Points on a hilly landscape, in no order, each with its height.
A ball rolls from a point to whichever of its 2 nearest points has the largest drop for the distance, and stops where none of them is lower. Distance is the straight distance between rows; heights are no part of it.
k_699 (h 15.8): [196 108 185  86 173 109  88 126 127 125  90 154 121 136 102 130 183 103
 112 132 114 132 144 118 122 162  71 119 124 128 172 159  89 144 116 190
 122 144 122  91 105 141 130 155]
k_744 (h 69.8): [103  86 109 128 158 113 143 122 132 157  64 173 113 127 147 172  86 134
 150 148  84 100 177 128 116 145  94 126 134 141 131 165  57  97 109 156
 141  93 122 129 118  80 144 164]
k_374 (h 22.5): [104  94 125  96 167 117 168 132  69 127 155 132 135 144 155 135 113 163
 190 162 113 177 178 171 142 105  53 151  87 142 109 133 157 162 123 142
  89 139 160 111 132  80 130 160]
k_517 (h 58.8): [145 103 111 119 201  93 119 115 171 102 125 122 135 181  95 103 198 217
 116  83 121  56 167 137 169 130 126 130 193  89 136 140 119 120 172 153
 158 202 139 112 107 122 140 116]
k_379 (h 29.6): [114 174 158 164 121 127 151 156  82  88 116 122 119  94 146 127 154 122
 112  93 172 163 120 148 132 135  68 167  68 115 159 142 151 158 136 118
 103 143 149 105  95 112 117 106]
k_698 (h 37.1): [100 124 101 182 137 120 118 127 166 163  93 147  70 159 127  89 130 126
 116 126 140 103 160  85 128 127 131 102 110 117 169 132  70 125 137 110
 169  65 107 156 122 112 175 157]
k_931 (h 22.7): [204  98 125 107 188  85  72 148 133 144 113 165 115 158 109 120 157 143
 129 149  84  92 162 128 117 151 110  90 151 138 151 172  67 122 112 171
 126 141 122  87 150 145 140 214]
k_958 (h 66.9): [184 115  98  65 155  84  95  84 145 156 107 142 156 133 131 168 127 166
 117 166 107 159 111 134 176 159 118 135 141 140 129 165 156 117 165 245
  83 215 159 100 147 102 121 142]
k_821 (h 40.2): [136  99  71 135 118 109 138 166 136 130 185 147 156 130 119 136  89 168
 144 161 105 120 110 137 182 121 119 169  81 144 135  99 185 124 133 124
 116  62 174 136 160 129 123 184]
k_544 (h 64.6): [160 147  55  73 123  84 134 110 155 142 100 160 155 122 131 151  99 174
 113 165 114 118 108 125 162 123 161 135 168 119  91 191 142 103 169 194
  94 213 125 106 154  97 133 108]
k_27 (h 50.2): [171 114 163 114  87 146 138 184 106 116 169 157 146 117 145 147 139  82
 151 142 112 105  80 146  96  90 108 102  76 124  96 155 160 174 112 118
 108  96 102  70 156 150 125 144]
k_885 (h 27.4): [ 95 136  97 171  85 146 142 108 175 176 135 120 127 126 190 137 118 141
 157  96  93  79 135 138 142 119 177  88 140  98  60 183 123 119 174 120
 153 131  64 129 174 116 176 146]
k_395 (h 61.9): [144 130 124 122  99 110  62 166  99  98 145 111 112 108  93 113 117 176
 189 195 120 143 138 180 136  73 149 118 136 131 124 103  98  79  90 124
 143 180 149 102 159 172  95 190]
k_637 (h 45.4): [118 129 114 143  70 154 152 139 118 122 169 146 157 113 132 128  98  84
 132 146 129 135  59 125 126 121 105 183  61 121 158 104 151 135 101 114
 115  59 146 100 119 138 123 133]
k_742 (h 42.9): [ 83 124  96 143  78 131 166 143 120 139 129 154 130 118 180  91 110 114
 162 158 143 147 107 124 114  91 108 145  65 106 161 124 132 141 123 122
  92  89 100 123 128 112 143 115]
k_535 (h 70.8): [111  82 127  81 178 101 133  87 142 192  98 159 110 168 128 167  97 103
 126 164  94 157 177 108 124 152 106 121 149 160 143 123  69 124  85 177
 127 104 140 154 109  76 134 146]
k_925 (h 19.5): [128 175 125 157  73 215 158 122  80  91 162  98 153  95 175  94  91  55
 117  96 105  98  95 119 132 134 138 115 133 114  90 173 188 130 155 102
 108 163  99 133 143 130 148 140]
k_564 (h 21.3): [128 197 147 124  76 183 137 110 134 114 172  89 116 137 123 146 119  81
 109 144  91 147 113 150 125 150 115 137 103 153 115  79 172 169  80 133
 119 118 139  81 119 125 111 135]
k_540 (h 34.0): [131 130  80 154 164  84 132 194  95 115 148 173  88 112 138  63 137 171
 125 143 158  90 162 127  97 106  91 104 107 104 139 166 112 122 117  80
  95 146 138  95 121 134 147 180]
k_400 (h 24.1): [ 85 141 115 189  73 155 145  84 181 158 138 119 127 110 201 153 134  95
 123  66  99  94 123  94 134 169 153  91 101 117 106 142 159 143 148 117
 132 104  90 138 121 114 182 146]
k_402 (h 49.1): [105 102 136 138 141 126 144 146  78  90 183 128 192  74 159 128 147 136
 173 100 144 108 126 155  82 126  91 149 124 113 114 106 177 111 118  70
  85 120 134 120 108 150 109 140]
k_305 (h 59.3): [112 168 156 133  45 142 109 156 126  87 116 103 126  83 112 141 131 151
 184 141 118 130  83 193 137  79 147 143 118 109 106 103 115 103 103 116
 149 191 112  62 136 156  84  95]
k_176 (h 29.1): [169 144 105 139 164  76 105 177 114 114 143 175 100 139 107 117 141 173
 121 169  93  94 169 145  88 140  86 115 122 127 136 141  76 121  65 109
 113 133 144  58 120 151 123 210]
k_787 (h 8.4): [129 200 151 106 103 120 124  94 138 125 102  87  88 129 144 134 163  97
  77 144 147 195 137  95 127 155 154 108 141 157 128  74 157 164  80 147
 103 153 128 156  98 111 104 100]
k_182 (h 28.9): [120 189 108 110 158 102 138 106 133 149 117 114 132 147  79  72 166 153
  44 128 179 136 157 112 114 136 152 148 215  94 152  86  83 123 151 118
 116 138 124 182 107 134 116  83]
k_624 (h 24.8): [165 149  94 100 177 129 131 108 138  81 133 165 145  87 122  72 135 103
 108 110 141 106 103  77  67 190 115 141 134 148 148 194 181 105 113 136
 108 171 112 106 122 160 153 119]
k_551 (h 19.4): [142  63 126 115 203 131 157 160  97  90 127 169 161 137  84 136 103 149
 113 108 120  85 132 119 142 144  90 168 146 132 128 167 132 118 168 136
 144  92 162 122 128 134 135 117]
k_516 (h 41.5): [176  91 142  80 152 141 118 131 167 112 108 165 132 127  98 149 135  81
  99 119 115 105 127  61 100 197 116 128  99 185 132  86 162 157  63 144
 141  60 152 121 111 137 131 132]
k_755 (h 33.6): [123 161 114 203 125  72 120 135 129 172 147 139 137 106 148 213 107 146
 106 105 153 191 109 163 147 155  76 160  56 129 148 129 120 146 136 121
  91 108 173 110 103 108 122 154]
k_694 (h 62.4): [171 110  72  70 161  94 125 147 117 136 109 142 183 146 126 144 127 166
 115 154 123  54 118 131 135 109 183 132 225 106 100 172 132  72 177 167
 106 176 123 166 164 111 113 111]
k_266 (h 60.4): [131 139 129 135  80 130  79 147 145 104 115 111 108  93 118 105 112 157
 205 143 131 113 102 180 119  68 180 106 124 115 107 146  95  80 107 114
 166 198  94  96 164 173 123 139]
k_154 (h 54.3): [146 110 113 100 136 116 131 107 156 116 124 151 114 105 151 159  62 111
 129 124 153 171  91 111 110 120 182  92 119 155  79 170 164 128 131 140
 120 197 130 168 128 123 118  59]
k_695 (h 60.7): [156 116  85 140 165 106 114 139 130  98  98 142 124 159 114 123 155 212
 133 107  88  34 145 142 179 136 155 118 199 104 111 192 104  88 188 133
 152 205 127 104 145 113 142 150]
k_840 (h 64.5): [139  81 121 107 105 138 117 133 181 119 153 160 113 141 118 128  97 151
 190 150  77  87 114 123 136  99 164 117  89 145  96 131 124 125  95 145
 174  94 121  83 161 147 150 160]
k_152 (h 60.2): [106  50 140 123 147 124 134 144 106 119 100 132  80 191  97 109 136 159
 122 160 102 117 144 149 220  84 124 113 150 107 158 132  98 149 156 123
 159 140 171 123 117 102 135  98]
k_502 (h 62.5): [127  97 141 142 108 137  97 149 131  88  64 138  48 166  99  94 149 140
 142 173 135 134 109 109 197  81 121 132  80 127 158 162 142 136 159 125
 170 149 145 123 125 115 138 129]
k_588 (h 17.4): [140 184 154  87  84 147 137 110 143 117 182 100 126 132 130 144 158 143
 148 158  72 134 126 187 131 125 119 123 140 129  71 101 155 179 111 138
 108 173 119  38 133 134 112 140]
k_264 (h 55.3): [ 90 162 148 123 138 163 168  83 131 142 133  77 100 159 137 125 164 158
 104 117  94 126 203 128 168 159 119 108 175 127 108  79 137 165 131 145
 147 123 123 148 118  99 149 154]
k_167 (h 26.2): [123 184 138  85 126 119 165  93 100 171 121 111 129 145 124  96 160 121
  83 162 158 169 156 144 105 115 127 125 189  90 128 114  86 161 150 144
  80 148 103 140 115  96 117  97]
k_945 (h 39.9): [117 155 131 167 148  92 109 114 145 186 147 103 122 146 122 135 125 132
  86 115 174 202 140 120 136 118 171 115 128 134 153  72 108 136 122 112
 120 118 148 185 133 130 116 114]
k_635 (h 78.8): [ 92 103 121 124 134 118 112 113 150 136  87  76 137 167 141  89 189 180
 200 112 156 123 141 144 191  63 148 135 159 105 120 137 163  96 192 131
 145 197 111 187 162 104 154 102]
k_110 (h 27.8): [ 79 205 169 162 113 159 162 100  66  93 123  83  87 101 138 135 137 111
 108 104 147 172 160 150 122 141  86 134 125 131 120 119 117 149 112  88
 129 165 139 125  87 103 111 101]
k_984 (h 12.2): [130 154 103 133 108  95 123 143 149 113 145 181 123  79 130 117 128 134
 139 140 132 110  92 127  57 128 126 125 112 117 130 146 113 122  74 104
 105 144 103  62 101 156 125 113]
k_21 (h 56.7): [146 119 116  88 109 157 148 145 107  88 124 142 152 122 123 159 123 101
  96 166  94  71 106 115  96 147 160 121 174 151  73 128 156 138 112 105
 122  95 128 126 115 120  95  96]
k_514 (h 66.3): [126  73 118 158 151 126 107 171 133  97 104 159 109  98 139 130 106 147
 177 105 113  68 136 120 118 122 139 104 107 142 121 162 133 101  99 111
 168 113 122 116 138 148 147 178]
k_892 (h 36.3): [167 148 129 182 127  86  86 144 137 141 148 130 143 100 131 243 101 138
 102  87 131 151 105 158 130 172 126 124  89 155 113 110 129 117 134 131
 135 103 180 124 124 139  82 150]
k_733 (h 33.9): [111 132 125 212 136 110 123 160 105 142 120 126 142  92 144 124 134 125
 119  68 183 129 125 126 129 148  99 159  81  92 188 133 122 105 164  95
 130  74 133 161 117 142 134 149]
k_171 (h 76.6): [159 128 142 102  97 128  62 119 180  89  46  91 127 121 118 141 174 133
 132 121 122  99  98 103 155 153 198 118 160 148 116 124 165  96 157 178
 164 154 118 151 131 154 100  77]
k_290 (h 31.1): [141 138 175 166 107 139 101 177 133 123 163 104 142 122 119 119 200  96
 115  63 146  80 122 124 113 135 145 105 113 110 151  63 150 139 105  73
 146  54 127 125 123 176 116 139]
k_121 (h 49.8): [126 132 115 109 128 162 123 115 135 150 127 140 171 108 135  65  95  90
 156 161 153 127 116 104  81 122 137 157 149 132 152 147 111  79 134 152
 124 103  83 155 170 146 154 158]
k_444 (h 42.2): [134 146 118 151 156  66 130 124 119 176 153 146 114 130 154 110 143 133
 101 111 203 178 149 117  92  90 146  82 125 113 126 126 125 146 127 110
  79 172 123 178 108 113 128 123]
k_652 (h 19.9): [ 91  89 120 134 172 147 180  86 166 143 128 158 109 149 111 119  53 119
 109  92 108 154 124  70 111 161 120 151  99 160 135 131  91 140  96 120
 174  91 147 140 111 125 175  90]
k_471 (h 26.0): [144  98 151 108 135 146 138 116  74 122 170 108 165 119 164 170  96 100
 183 147 112 181 130 162 114 113  96 139 101 173  88 129 182 159 124 124
  96 134 140 141 139  94 107 161]
k_177 (h 65.5): [126  76 178 164 158 116 120 141  94 144 114 128 108 140 120 198  77 116
 152 102 140 194 123 155 170  98 111 117  87 154 124 142  90 122 153 137
 156 154 177 154 139 115 115 101]
k_105 (h 39.2): [119 185  79 108 122 155 151  78 174 155 119 113 135 152 140  99 128 144
 103 148  94 122 153 101 172 196 112 167 141 127 154 147 159 130 160 191
 115 100 109 124 156 100 189 182]
k_674 (h 46.3): [ 73  77 142  99 171 107 160 131 125  96  73 131 135 108 171 138 174 154
 169 121 123 100 166 118 108 128  97 140 139 137 138 115 168 126  82 153
 120 124 121 158  96  83 134  96]
k_754 (h 44.5): [129 162  80 136 156 113 118 107 132 165 135 131  93 130 153  75 126 118
  98 145 170 147 172  85 111 130 156  90 149 127 133 143 149 122 140 132
 101 145 112 196 128 115 167 175]
k_13 (h 60.6): [179 137  85 115 132 125 110 144 127 102 138 116 148 137 109 125 115 182
 120 122 117  76 117 151 155 115 190 119 186 105  71 167 129  96 199 125
 142 191 127 129 166 152 112 135]
k_530 (h 23.7): [ 99 119 158 112 129 131 165  98 148 157 127 143  93 168  93 148  93 118
  99 142 102 195 128 120 137 128 114 138  99 142 133  93  70 185  89 116
 143 113 142  97 102 118 136  78]
k_576 (h 26.4): [ 71 168 191 139 121 145 173  85 110 130 123  81 111 151 103 145 124 113
  99  99 118 206 123 142 141 135 114 162 134 134 132  95  98 159 116  99
 143 151 140 105  90 111 114  45]
k_704 (h 58.1): [133 134 170  93  71 153 127 115 140  88  86 100 142 103 107 140 147 132
 144 144 117 124  89 164 143 105 145 143 163 110 108 117 125 128 132 143
 134 176 114  90 127 142  87  43]
k_894 (h 64.4): [128  70 181 148 137 128  96 146  93 115  80 115  63 165 117 140 122 112
 150 126 148 201 112 124 189  60 137 101  85 155 132 159 130 137 159 128
 164 199 152 165 148 123 132  92]
k_702 (h 43.9): [171  78 107  97 165 133 120 153 133 137 182 136 195 140  86 145  97 129
 114 137 119 115  97 123 144 144 129 175 120 160 133  99 164 104 148 135
 124  40 177 165 169 157 102 154]
k_843 (h 37.0): [155 144 113 120 146 100  83  95 191 174 140  97 152 154 107 153 120 123
  66  85 172 158 106  98 137 164 206 126 144 141 133  94 126 108 167 148
 137 113 144 197 147 160 101  89]
k_809 (h 17.1): [128 206 102 132  69 183 147 117  94 145 139  90 171 102 186 125 116  58
  99 141 132 131 105 125 125 142 138 144 152 126 106 132 170 133 149 117
  76 125  95 152 138 106 110 147]
k_687 (h 37.9): [108 109  86 185 122 118 147 146  95 140 182 166  92 102 171  81 106 135
 144 102 136 114 143 111  82  94 125  62  99  89 113 179 132 120 144  77
  81 160 103 122 116 124 176 158]
k_146 (h 28.7): [153 105 103 122 103 131 110 150  67 117 177 124 160  87 148 176  67  95
 139 175 125 173  67 147 117 108 129 149  81 176  95 129 172 118 115 102
  84 118 153 153 126 124  78 148]
k_978 (h 47.3): [125 111  94 109 129 151 121 103 153 160 116 150 119 146 164  55 117  65
 129 177 148 124 135  44  88 112 153 100 124 138 149 142 150 125 122 153
 122  81  80 183 159 122 177 165]
k_485 (h 18.4): [136 118 101 110 153 118 157 148  49 101 116 131 148 118 148 124 114 158
 160 144 143 163 149 164 176 122  66 193  99 131 117 168 170 130 180 148
  76 173 185 126 141  79 116 141]
k_189 (h 30.7): [ 89 129  73 126 120 120 168 113 152 180 107 137 154 128 193 103 138 170
 162 115 106  67 140 135 124 111 125 115 166  86 104 198 126 113 177 151
 111 121  48 121 160  87 193 132]
k_703 (h 53.0): [138 122 175 127 135 115 130  93 143 131  80 137 108 111 150 175 122  79
 106 103 160 194 108  97 104 140 144  85 111 163 117 161 136 144 126 160
 133 167 112 169 115 106 128  66]
k_796 (h 58.7): [ 97  64 162 116 137 139 144 125  79 163 123 120 123 169 121 164 123 151
 120 152 101 142 159 196 204 109  95 111 178 106 140 119  46 141 153 114
 136 150 171 116 112 105 103 120]
k_406 (h 15.5): [116 163 102 115 100 114 122 117 126 137 193 147 151  89 104 100  95 110
 149 169 155 151  64 161  53 102 120 165 114 128 139  95 114 101  76  80
  95 120 119  77 104 156  93 115]
k_667 (h 42.1): [170 147 119 142 141  70 112 160 106 127 174 130 141 135 114 193 142 173
  85 126 142 133 141 177 108  87 139 100 153 127  79  91 108 146 131 105
  96 166 175 107 108 123  64 125]
k_789 (h 66.6): [161  70 161 135 189  96 116 138 121 160 138 141 131 159 114 190 116 134
 119  80 155 130 139 149 151 102 140 102 164 113 115 153  93 108 179 158
 142 152 156 155 140 112 105 108]
k_243 (h 39.3): [176 135 138 134 118  62  91 138 159 157 192 126 179 115 134 211 149 154
 124 104 138 137  90 177  96 113 153 117 110 133  91  77 129 148 118 110
 101 128 145 103 127 148  70 124]
k_722 (h 47.7): [ 86  82 160 134 143 120 149 141 119 106 113 145 161  75 171 125 149 119
 174  86 146 103 132 124  64 109 129 102 138 124 119 126 152 112  95 106
 116 130  96 154 108 126 130  88]
k_511 (h 34.9): [112 143  72 102 100 131 167 113 166 149 130 127 156 138 157  89 132 153
 129 167 116  84 126 120 158 114 135 146 148 101 109 145 184 136 158 153
  98 114  89 115 159 105 165 130]
k_53 (h 54.4): [150 123 165 150  59 161 118 186  90 118  83 107 125 124 135 204 133  72
 101 123 117 101 103 135 148 104 164  96 127 115  89 134 104 147 156 117
 149  73 116 144 144 115  93 106]
k_65 (h 21.6): [ 95 150 137 169  96 206 171  95 125 125 172 109 133 100 159 143  75  82
 126  92 101 107 127 123 110 159 129 121 128 138  94 143 133 127 120  94
 149 112 109 123 132 129 152 149]
k_747 (h 31.6): [142 158 127 152 174 108 105  73 177 153 154 112 186  98 126  94 143 149
 135  54 170 145 127 129  99 167 121 151 136 119 147 158 138  98 170 158
 134 162 101 144 161 169 159 151]
k_369 (h 44.4): [122  68 166  78 163 128 141 123 161 105  90 137 168 122 125 149 180 116
 168 108 102  95 156  93 104 167  92 141 119 156 137  90 170 143  74 181
 135  70 112 134 119 117 143 116]
k_690 (h 47.1): [157  81  94 102 165  94 121 140  91 118 205 146 207 110 125 158 128 136
 141 135 124 116 111 149  95 145 100 168 128 159 109  94 196 115 125 100
  69  75 167 137 120 131  83 171]
k_84 (h 26.7): [123 148  66 187 122 123 159 142 128 129 168 172 102 100 123 149  44 148
  78 134 118 114 110 124 135 153 133 128 104 112 116 167 108 125 144  85
 128 119 159 109  99 125 140 136]
k_28 (h 38.2): [180 115 115 100 133 160 103 140 155  85 177 172 125 126  74 112  98  99
 100 117 110  78 106  84  81 189 160 122 114 171 133  92 154 123  71  87
 155  82 161 100 111 185 120 146]
k_724 (h 51.7): [117 145 150 125 124 158 132  68 147 153  95 105  93 148 135 119 101  77
 110 126 138 176 140  78 127 131 170 105 143 148 121 136 106 139 128 140
 168 149  95 180 141 120 151 104]
k_480 (h 62.3): [124  87 136 123  86 147  81 159 153  95  90 128  84 136 112  90 139 143
 216 192  94  93 115 134 151  75 160 119 112 134 133 129 117  95 102 136
 178 127  99 104 168 151 136 154]
k_140 (h 52.9): [138 172 129 137 120 140 124 133 127 124 104 121 113 126 118 129 146 120
  86 142 116  97 146 124 130 156 121 136 156 114 139 144 104 137 141 135
 132 116 108 104 134 128 139 155]
k_208 (h 51.5): [141 196 111 159 113 129  96 141  97 141  89 115 150  89 129 100 123 100
 116 139 156 115 134 137 100 148 138 154 166 111 159 159  78  72 147 132
 122 133  91 129 155 145 135 172]
k_727 (h 57.1): [124 125 170 128 181 129 159  90 152 116 144  96 140 167 111 114 204 185
 128  51 115  93 166 145 165 132  97 125 174  91 109 133 139 165 167 153
 153 173 116 113 126 130 163 104]
k_358 (h 28.8): [138 134 107 118 163 123 113  92 151 122 143 124 183  83 151  61 153 109
 141  90 177 126 119  81  89 171 127 148 138 130 163 152 206  90 140 152
  92 163  99 175 142 163 162 149]
k_215 (h 31.9): [131  93 107 154 101 123 113 168  98 143 152 140 141  97 133 141  53 114
 146 163 153 151  93 135 122  76 164 123  91 135 124 135 104  88 128  94
 133  89 138 173 158 154 107 151]
k_338 (h 36.4): [ 85 141 108 224 115 112 105 127 156 170  94 141  86 105 152 134 107 116
 122  88 169 138 119  90 115 144 121 118  64 118 187 140  89  99 123 117
 153  90 110 151 114 130 165 152]
k_826 (h 22.9): [118 194 121 104 117 108 133 127 122 182 149 122 116 149 119  60 149 112
 101 191 176 182 147 127  94  99 128 141 150 101 180  82  85 148 113 120
  85 101 111 137 115 129 128 127]
k_965 (h 19.0): [165 145 129  67 151 128 136 110 195  96 131 186 134 109  91  86 122 116
 139 129 117 112  93  98  60 169 105 144 108 135 145 167 127 138  68 159
 126 143  90  39 107 171 144 100]
k_399 (h 31.7): [109 156 113 124 173 134 120  94 140 142 113  93  94 184  73  60 162 161
  84 120 146 140 180  96 167 146 142 137 184 112 175 103  98 115 159 123
 160 133 134 182 125 128 156 133]
k_4 (h 13.1): [159 187 108 105  87 118 107 116 148 148 119 106 143 107 143 148 119  81
  83 166 153 175  95 110 118 148 158 137 135 142 127 118 159 135 130 154
  85 122 116 162 137 124  97 123]
k_728 (h 47.8): [167 114 157 130  84 164 138 162  79 115 145 130 163 122 153 129 115  69
 168 143 144 154  74 136 135  96  80 159  37 118 156 156 168 160 150 153
 115  74 127 116 163 132 134 152]
k_353 (h 9.2): [147 137 187 123 160 108 110 124 122 145  96 118 122 142 101 132 173 111
 113 117 146 188 136 118 152 150  84 155  99 139 185 116 123 159 131 178
 122 117 148 144 124 121 122 123]
k_391 (h 24.3): [115 181 136 135  75 149 142 163 105 125 159 109 115 122 150 135 150 106
 137 158 120 110 151 159 106 109 116 122 110 116 133  69 126 155  78  98
 111  80 121  88 118 121 103 161]
k_612 (h 27.9): [138 147 180 160  73 151 107 175 142 141 164 100 104 165 114 140 186 108
 140 109 120 102 124 148 137  95 123 108  77 106 143  66 116 175 101 103
 162  47 125  90 137 156 132 165]
k_125 (h 33.5): [134 148 141 164 110 164 118 143 151 127 170 140 134 109 110 121 134  74
 105  38 117  56 117 106  86 175 150  98 129 115 133  92  99 120 100  54
 168  73 120 106  98 183 137 134]
k_868 (h 59.2): [ 81 120 146 125  89 123 103 145 121  91  75 103  75 138 104 114 165 170
 152 180 118 134 158 145 173  93 152 118 153 124 153  61 117 126  72 101
 147 161 144 122 105 127 103  96]
k_731 (h 54.2): [141 149 169 121 112 169 128 117 105 107 113  79 145 136 112 163 180 140
 105 112  87  96 167 156 148 167 122 125 196 120 106  96 131 146 140 135
 134 132 135 106 125 116 108 133]
k_58 (h 72.6): [142 104 152  53 166 112 108  78 126 127 109 125 151 147  85 140 149 135
 116 160 117 165 140 125 120 148 138 138 196 161 140  78 112 116  98 152
 123 156 152 153 111 135  93  98]
k_54 (h 31.8): [133 142 178 177 125 161 144 141 101 113 146 129 158  90 145 121 138  62
 126  48 160 133 107 117 100 163  69 153  74 113 171 146 154 141 142 118
 120  98 120 127 111 146 143 129]
k_111 (h 52.5): [176  91 191 121 102 124 121 197 122 125 119 140 134 138 120 183 174  72
 118 110 126 105  88 134 116  95 117  93  84 113 113 132 140 189 134 126
 132  60 113  97 126 141 111  99]
k_273 (h 57.8): [ 54 118 158 176 110 111 127 132 147 126  77  98  55 161 137 118 154 153
 151 124 124 171 148 120 154  96 138 108  91 136 158  75  99 146  71  96
 167 132 130 128 105 115 131  90]
k_43 (h 77.7): [120 107 131 106 119 121  80 102 186 103  60  95 110 162 130 129 204 167
 159 120 127  85 133 128 174 101 189  96 187 118  96 137 157 110 167 147
 169 214 106 155 125 117 120  80]
k_198 (h 23.2): [ 98 107 101 151 168 125 179 109 148 126 156 182  99 139  91  98  52 155
 109 100 146 132 117 108 124 117 135 132 100 119 119 175 100 130 148  94
 161 134 147 135 108 139 160  77]
k_992 (h 73.9): [174 100 158  60 130 126  79 139 128 105  92 129 152 134  68  85 174 120
 107 177 150 131 101 113 138 133 140 150 178 135 187  95 119  99 135 168
 134 123 144 130 132 175  93  82]
k_375 (h 56.4): [ 77 155 156 150  97 169 155 120 113 150 113  90  72 191 135 111 148 120
 115 146 105 145 177 125 170 116 136 111 136 124 140  69  94 167 110 108
 159  94 127 130 121 104 141 128]
k_850 (h 36.0): [150 100  80 116 134  98 128 159 115 148 144 158 115 142 114 137  66 157
 128 199 121 132 125 132 157  94 146 133 114 135 118 145 138 119 143 141
 112 109 156 142 162 108 133 169]
k_943 (h 55.7): [103 110 144 102 103 136 175 102 150 101 132 108 130 122 150 170  79 137
 141 114 104 162  81 126 147 113 151 118 114 153  53 135 189 156 125 129
 129 170 132 133 128 110 109  36]
k_237 (h 34.1): [134 150 116 149 133 122  99  76 206 163 137  97 156 127 132 125 113 138
 118  62 166 153 107 111 146 157 173 141 121 131 119 160 143  97 187 143
 161 146 111 186 161 157 154 101]
k_276 (h 35.6): [148 170 134 138  93 193 126 129 165 102 169 146 111 127  79  86 105  54
  79  82 118  76  79  94  96 164 147 125  96 137 161  84 142 132  81  88
 168  82 150  92 103 175 131  97]
k_166 (h 60.5): [125  87 163  98 100 139  78 139  84  83  98 102 114 119  97 125 134 153
 167 188 114 156 141 179 179 102 124 128 154 137 149  83 100 106 100 123
 145 182 165 112 133 158  76 134]
k_500 (h 16.3): [ 95  60 111 123 184 149 168 127 114  85 136 163 118 135  94 156  55 147
 130 117  97 103 139 104 129 154 115 144 124 170  99 127 122 115  92  97
 170  89 179 141 110 112 123 119]
k_41 (h 80.7): [110  94 161 141 140  89 122 160 133 146 136 104 155 131 179 106 192 166
 227 100 151 148 147 161 132  80 102 120  86 108 150 103 173 143 130 134
 111 116  99 130 145 126 143 141]
k_966 (h 13.9): [140  78 114  87 200 117 156 136  53  88 127 159 143 140  96 141  93 156
 126 165 116 133 140 157 154 124  63 184 151 142 108 173 124 100 161 147
 102 164 191 118 112  89 104 124]
k_578 (h 79.8): [100  99 123 131 118 123 140 135 115 137 123  98 163 112 162  83 135 160
 219 121 162 149 130 168 138  65 126 147 120  99 121 141 156 102 169 136
 114 164  92 146 179 124 142 123]
k_740 (h 75.4): [145 129 126  87 107 131  84 132 173  79  87 112 136 113  94 100 149 114
 135 134 142 105  89  84 123 148 181 158 133 142 158  91 173 101  99 150
 160 107 119 152 142 170 107  90]
k_365 (h 68.9): [106 127 131 147 153 150 139 144  95 127  84 144 101 113 161 141 133 124
 159 131  75  98 191 135 101 170  54 121  96 129 150 174  62 119  84 138
 132  87  95  90 113 104 155 203]
k_622 (h 57.5): [ 80 106 169 133 118 154 136 110  63 167  87  93  86 167 129 133 145 124
 121 161  98 154 190 155 170 119 108 108 171 116 175  84  14 142 119 109
 150 101 139 147  92 102 117 143]
k_486 (h 19.2): [109 189 104 107 134 118 118  96 103 158 163 118 153 108 107  81 123 118
 131 167 163 164 136 153  51 125 119 167 180 125 142  92  71  98 107  98
  94 129 108 110 118 138 101 150]
k_710 (h 40.5): [ 93 156  74 168  73 129 159 152 100 138 147 163  99  89 185  93 107 101
 117 151 136 110 114 100 100 118 120 120  94  89 149 165 147 129 125  87
  59 130 114 114  96 110 156 147]
k_7 (h 55.5): [121  94 161 116 101 186 161 145 101 101 104 106 146 139 130 178 115  92
  98 105 105  77 125 125 145 116 168 104 180 123  53 141 132 141 171 114
 156  98 116 165 143 113 108  67]
k_889 (h 71.8): [ 94 124 109  94 172  98 116  64 160 165 136 126 131 140 121 147  98 143
 134 143 128 169 167 123  80 156 149 126 178 164 121  82  92 107  79 132
 139 136 136 169 114 120 116 120]
k_236 (h 55.6): [138 107 150  99 184 138 146  89 118 125 178  80 190 166 106 155 170 201
 131  90  87 100 182 182 158 159 102 149 204 113 106  97 131 124 156 143
 136 157 150 113 140 130 123 144]
k_867 (h 30.2): [155 161  95 178 136  93 134 144 137 144 152 175 106 113  95 189  74 161
  75 133 123 143 113 148 132 168  84 157  71 127 138 168  81 148 129 127
 121 109 172  57 102 135 127 159]
k_387 (h 67.7): [ 96  87 141 172 131 140 115 190 113 119 121 148 107 112 169 121 124 131
 204 114 108 101 159 143  84 109  73  97  59 132 142 140  77 115  79 108
 155  72  94  92 127 141 147 184]
k_11 (h 34.2): [ 73 193 103 171 139 151 159 103 153 145 133 115  69 157 104  66 139 140
  65  99 149 109 177  95 124 154 138 110 168  99 146 109  77 130 131  87
 166 111 111 150  97 130 167 133]
k_797 (h 3.5): [133 202 147 124 142 114 122  91 126 142  82 114  71 133 128 122 175 104
  57 130 153 195 154  95 150 180 102 123 111 144 171 125 132 177 130 184
 101 150 134 147  93  95 134 139]
k_681 (h 58.5): [166 157  96  91 106 155 132 158 126  74 132 125 144 119  98  90 109 139
  93 154 125  91  80 108 133 136 169 137 160 129  96 147 189 114 167 130
 124 141 135 126 140 158 104  94]
k_296 (h 56.8): [121 107 156 126  99 129 147 159 110  90 115 111 148 117 130 176 132 138
 137 127 127 140 100 152 148  95 124 143 116 135  96 114 170 141 135 121
 126 134 146 127 122 120  82  58]
k_976 (h 49.9): [107 103 134 146 114 165 163  80 163 176 147 136 106 162 175  83 119  53
 115 107 146 145 115  55 107 111 160  76 104 133 115 143 146 163 144 123
 138  89  82 185 137 121 191 111]

For each start below, name the point where the ball stops.
k_402: k_966
k_635: k_978
k_111: k_797
k_41: k_588
k_480: k_978
k_511: k_797
